Points on a hilly landscape, in no order, each with its height.
From any point a climber steps to the highest of the 2 points nearest to it. It stops when none of these is higher. Distance is the straight distance between rows; heights are no part of it.
(524): -2,29,-8,1,2,-5,-19,12,-8,-8,-4,-7,12,-15,5,-12,3,44,1,5,-9  height 336
(236): 28,5,-1,-17,14,12,-14,-13,13,-1,3,-18,-3,-24,7,3,6,28,9,-12,6  height 407
(896): -16,-9,0,-6,0,37,-10,11,25,-8,-15,-2,15,-9,19,-1,2,-12,-14,-11,28  height 78
(749): -29,15,7,11,1,32,-3,-3,-13,-15,11,16,27,8,-1,-8,4,8,14,-8,13  height 538
(689): 12,-6,1,6,-10,-24,-8,7,-15,9,-15,18,2,-17,-6,4,-15,13,33,11,-14  height 219
(433): 11,-21,-5,3,-5,-6,-22,27,-3,1,-11,-11,3,6,-13,-1,-11,-10,-14,11,0  height 69
(106): 30,-30,-12,-11,-1,25,-19,21,15,-7,-15,-27,15,-17,-4,-10,-14,3,6,-6,-13  height 49
(123): -5,14,-11,6,-16,-24,-1,9,-20,-4,9,11,6,14,2,-2,-4,42,-8,7,-22  height 269
(557): -8,11,13,25,-6,-37,5,-9,-21,-1,-1,9,-26,10,2,7,7,-19,3,12,1  height 236
(717): -29,-12,-13,-26,-14,8,24,-23,19,5,-1,22,9,-14,9,5,-15,-13,8,-29,-20  height 625
(672): 13,-16,13,8,-11,4,0,28,-23,5,-12,-8,1,2,-13,5,-11,-5,21,29,-2  height 88
(243): 16,-3,-1,-11,-4,22,8,1,1,3,15,-9,-1,12,3,18,4,3,10,4,3  height 471
(183): 1,-8,-8,-13,8,17,33,-17,23,5,9,-9,-2,-2,-7,-2,4,-26,-8,-12,-15  height 128
(823): -34,16,11,-7,-15,2,7,-5,8,-13,4,16,8,6,19,15,7,-18,-16,-17,28  height 246
(743): 29,5,-12,-13,0,-4,0,-11,-5,12,10,-8,-11,-3,2,14,-5,33,20,8,-30  height 371
(277): -3,-2,-24,-28,-3,1,15,-14,13,4,25,3,-5,10,-7,-2,0,-10,-8,-15,-28  height 118
(474): 4,16,-9,-15,-11,-29,12,13,-8,-5,6,-9,-7,7,-15,2,6,-12,-16,10,-25  height 525
(426): 24,-3,-4,6,11,-35,-13,-3,0,5,11,-14,-24,6,-18,-5,5,11,-25,19,-5  height 314
(275): 20,-7,8,12,17,11,-11,-25,7,5,15,5,-5,1,6,-8,7,34,7,-4,22  height 448
(510): -9,-5,2,5,13,1,-27,0,13,-3,-5,14,10,-4,10,-4,3,5,-12,-13,32  height 534
(867): -19,13,4,9,5,11,-37,43,-18,10,-24,-10,-13,-3,18,-6,4,2,-8,19,21  height 542
(866): -18,13,14,8,14,17,-2,-5,-5,-8,-4,6,24,-23,1,-22,4,4,22,-12,21  height 485
(565): -24,-1,4,19,-7,10,2,-6,-11,-18,17,17,10,38,-6,-8,-4,-7,-6,5,10  height 654
(280): -19,-3,7,15,-13,17,-7,21,-12,-12,7,-6,1,36,0,-2,2,-25,-13,16,19  height 667
(460): 30,-17,-1,-2,6,42,21,-10,2,3,13,-20,-6,2,-8,5,2,-5,17,7,-10  height 438
(949): -14,10,-9,-8,-7,-10,-1,-12,-3,-1,14,21,14,9,-2,1,0,-1,-2,-20,-5  height 306
(516): -7,-20,19,0,-4,31,18,-4,34,-10,-13,1,7,-17,12,-1,-2,-11,-1,-7,30  height 92
(217): 24,21,-19,-23,8,-11,10,-7,13,2,11,-22,-13,-12,-12,4,13,7,-14,-3,-22  height 441
(906): 8,-10,10,14,16,12,-19,6,-3,5,-1,3,-3,2,7,2,0,12,7,5,26  height 488
(662): 7,1,-12,-14,-1,-2,37,-2,13,14,-13,-10,-16,5,6,20,3,-32,-1,11,-25  height 135
(754): 42,4,-8,-9,15,-5,5,-11,6,15,1,-22,-16,-15,-5,12,7,10,7,13,-20  height 405
(773): 18,-20,-2,11,2,-15,-4,-11,-4,22,-21,21,-11,-9,2,14,-18,-8,32,8,-14  height 195
(607): -5,11,10,-6,3,14,-6,26,8,0,-20,-23,0,-18,19,4,9,-10,-22,7,38  height 404
(326): 11,11,-9,-20,-6,-24,11,3,14,-3,-2,-15,-4,-16,-5,6,10,-17,-31,-5,-7  height 480
(796): 13,-6,-6,-15,-18,-12,15,4,5,11,-5,5,-11,13,9,38,-7,-24,0,5,-17  height 119
(314): 3,12,3,12,6,-23,-12,5,-11,-12,14,-7,-6,14,-13,-15,13,12,-23,9,5  height 294
(91): 26,-3,1,-4,14,1,-28,8,-1,10,-9,-22,-9,-19,9,5,7,18,0,5,23  height 447
(738): -10,2,14,-9,-12,21,17,0,12,-8,2,-1,2,11,13,16,6,-25,-18,-2,26  height 271
(354): 11,-27,-12,-2,2,-5,-12,-19,10,3,4,21,12,-4,-7,-15,-20,10,14,-22,-18  height 361
(229): -2,21,12,-18,-8,9,40,2,5,-5,5,-19,-5,0,10,13,13,-28,-9,3,5  height 298
(540): -12,1,24,33,2,-30,-9,-6,-21,-1,10,6,-29,15,-6,-7,9,-2,-8,14,23  height 256
(582): -33,-5,13,6,-4,22,50,-19,20,-10,-4,11,0,5,-7,-3,-2,-37,-4,-3,5  height 125
(118): 24,1,-2,-1,16,-7,-1,-35,5,18,19,5,-13,-4,11,4,1,42,14,-9,-10  height 408
(830): -28,16,9,12,-2,9,-25,25,-20,-5,-6,-5,-2,13,12,-3,13,-16,-10,16,30  height 602
(279): -27,-14,4,-7,-3,18,21,-25,23,-12,-6,16,18,-15,-2,-5,-15,-12,0,-36,7  height 713
(485): -7,13,0,5,-19,-28,-11,9,-25,-3,-2,18,9,-6,0,1,-7,25,21,0,-15  height 244
(37): -20,17,8,-3,-4,11,4,-19,-4,1,24,21,5,12,14,23,9,15,17,-9,16  height 581
(559): -30,-1,13,13,-4,26,19,-4,-8,-18,10,9,15,16,-5,-6,3,-25,7,-3,15  height 597
(506): -3,7,-22,1,-10,2,-25,22,-9,-7,5,2,17,25,5,-11,-5,34,-15,10,-20  height 289
(937): -10,24,-7,-15,18,-5,27,-26,4,10,0,-5,-11,-24,-5,0,16,-2,14,-14,-14  height 347
(954): 4,-29,9,9,-7,1,25,-2,8,4,-19,-1,-11,0,-12,1,-8,-36,-4,16,-7  height 155
(201): 20,-15,-1,7,-8,-11,1,21,-15,3,0,-18,-5,12,-28,-7,-12,-11,0,31,-18  height 77
(430): -12,0,13,21,14,-19,-21,12,-13,-5,2,-11,-14,10,-12,-23,12,-11,-28,14,28  height 276
(200): -14,19,1,-7,1,0,-5,-13,-4,-3,13,19,13,-9,19,7,7,37,17,-21,5  height 666
(518): 1,-4,-6,7,14,1,21,-17,2,21,-11,9,-17,4,4,23,6,-20,12,-6,-25  height 153
(755): 14,5,-4,-17,15,15,13,-29,10,5,9,-13,-2,-23,5,2,4,10,21,-17,-10  height 376
(687): -16,-5,17,21,8,-39,-30,15,-21,7,-14,13,-13,-14,-7,-12,-3,-2,-8,2,19  height 479
(347): -6,-16,-16,-16,-13,-22,-3,-17,15,5,7,26,8,8,-2,5,-16,-3,-3,-27,-25  height 332
(596): 27,7,-13,-4,9,0,-21,-2,-3,-3,1,-20,7,-10,3,-11,-4,56,4,4,-15  height 367
(222): 9,-7,-21,-23,-15,-2,4,6,1,0,23,1,0,29,-4,16,-9,-6,-10,-3,-30  height 110
(850): 9,-11,1,-11,-26,-3,4,22,-11,-1,-8,4,7,13,0,19,-12,-13,10,15,-11  height 102
(603): 24,-26,-3,15,7,-7,17,-5,4,16,-23,-2,-15,4,-4,15,-5,-23,12,14,-27  height 173
(315): -9,5,-14,-2,5,36,-20,11,13,-9,5,-5,21,10,8,-14,3,0,-13,-9,7  height 67
(488): 0,12,17,16,8,-8,16,-17,-20,11,1,15,-7,-10,6,4,5,8,36,9,4  height 616
(414): -29,-4,11,11,-5,-34,-29,15,-3,-7,-20,28,12,-5,-3,-9,-6,-13,-12,-14,23  height 529
(109): -3,13,-11,-13,-10,10,-27,19,-2,-1,-4,6,11,7,29,21,8,3,0,-5,18  height 282
(247): -13,-25,21,19,0,16,33,-21,35,-3,-15,15,-2,-12,-1,-7,-10,-30,1,-8,15  height 109
(56): -17,20,-19,-6,-7,3,-24,25,-6,-10,-5,1,20,0,13,-7,2,17,1,0,-6  height 309
(642): -3,-8,11,0,-1,15,38,-3,13,-4,-11,-11,3,-6,-15,-16,1,-33,-10,5,0  height 141
(368): 10,-14,10,2,-8,-32,-16,28,-6,9,-19,-8,-16,-12,-6,12,-10,-16,-16,12,9  height 59
(45): -10,20,10,15,2,-3,18,-20,-23,11,16,5,-12,10,4,4,1,27,28,12,-19  height 694
(875): -16,14,13,5,12,25,-5,16,-1,-10,-24,-18,14,-21,6,-21,13,-8,3,3,29  height 437
(316): 30,2,-12,6,9,-23,-14,-8,6,3,5,-4,-7,-7,-12,-13,-4,28,-4,-1,-12  height 337
(868): 14,-14,-17,-16,0,29,-15,8,16,-10,2,-16,15,9,-2,-6,-2,10,-1,-13,-11  height 58
(88): -8,-17,-5,-3,3,3,-3,-19,28,-12,0,11,20,-9,-9,-18,-4,-7,-11,-33,11  height 640
(399): -11,19,-5,6,-2,1,27,-4,-26,-1,20,0,2,24,-9,-13,-1,11,6,11,-26  height 620
(693): 3,2,11,27,8,-18,-20,24,-27,3,-12,-15,-8,-3,-17,-24,-2,33,-15,31,2  height 409
(491): -14,5,1,-11,-15,28,8,4,-4,-2,17,10,11,22,15,26,2,-2,13,-8,9  height 518
(457): -10,30,-10,-8,-2,-19,14,3,-16,-11,21,-7,1,-1,-17,-11,9,11,-6,3,-22  height 571
(110): 6,11,5,-9,-2,-16,-6,15,1,-4,-4,-14,3,-10,4,0,9,-5,-17,-2,19  height 440
(197): 33,-36,-2,5,15,22,9,-18,17,2,2,-9,-9,-4,-11,-9,-2,-8,8,-5,-11  height 412
(930): 3,-2,-4,-17,-14,4,-8,4,3,0,-4,10,14,-8,14,14,-10,5,8,-23,0  height 278
(739): 22,-36,-3,10,11,-2,-13,-22,17,8,0,8,-2,4,-7,-10,-9,-7,-3,-9,0  height 387
(625): -13,-9,-6,-3,-7,-11,-20,3,16,-12,-16,17,24,-7,2,-11,-10,-11,-16,-26,14  height 586
(28): 11,5,11,22,0,-32,0,-4,-23,11,-2,3,-34,9,3,14,6,6,12,34,-6  height 215
(415): -13,-4,6,20,19,-23,-41,28,-18,4,-19,-5,-7,-9,-20,-29,-8,12,-16,11,7  height 442
(220): -9,32,-2,-14,9,10,37,-11,-8,6,19,-17,-10,-2,-5,4,15,-13,4,4,-14  height 323

Where does a climber stop that starts at each point below?
(773): (596)
(930): (200)
(229): (279)
(201): (603)
(557): (596)
(868): (603)
(743): (279)
(28): (596)

Call two points neighbours if one is among the 2 nearest of the other. Go from one point of each pair to the other, from neighbour to neighbour, staying as high as possible. Name the lowest point that can't be avoided.
(280), (45): (607)
(45), (279): (743)
(45), (596): (314)
(200), (279): (347)
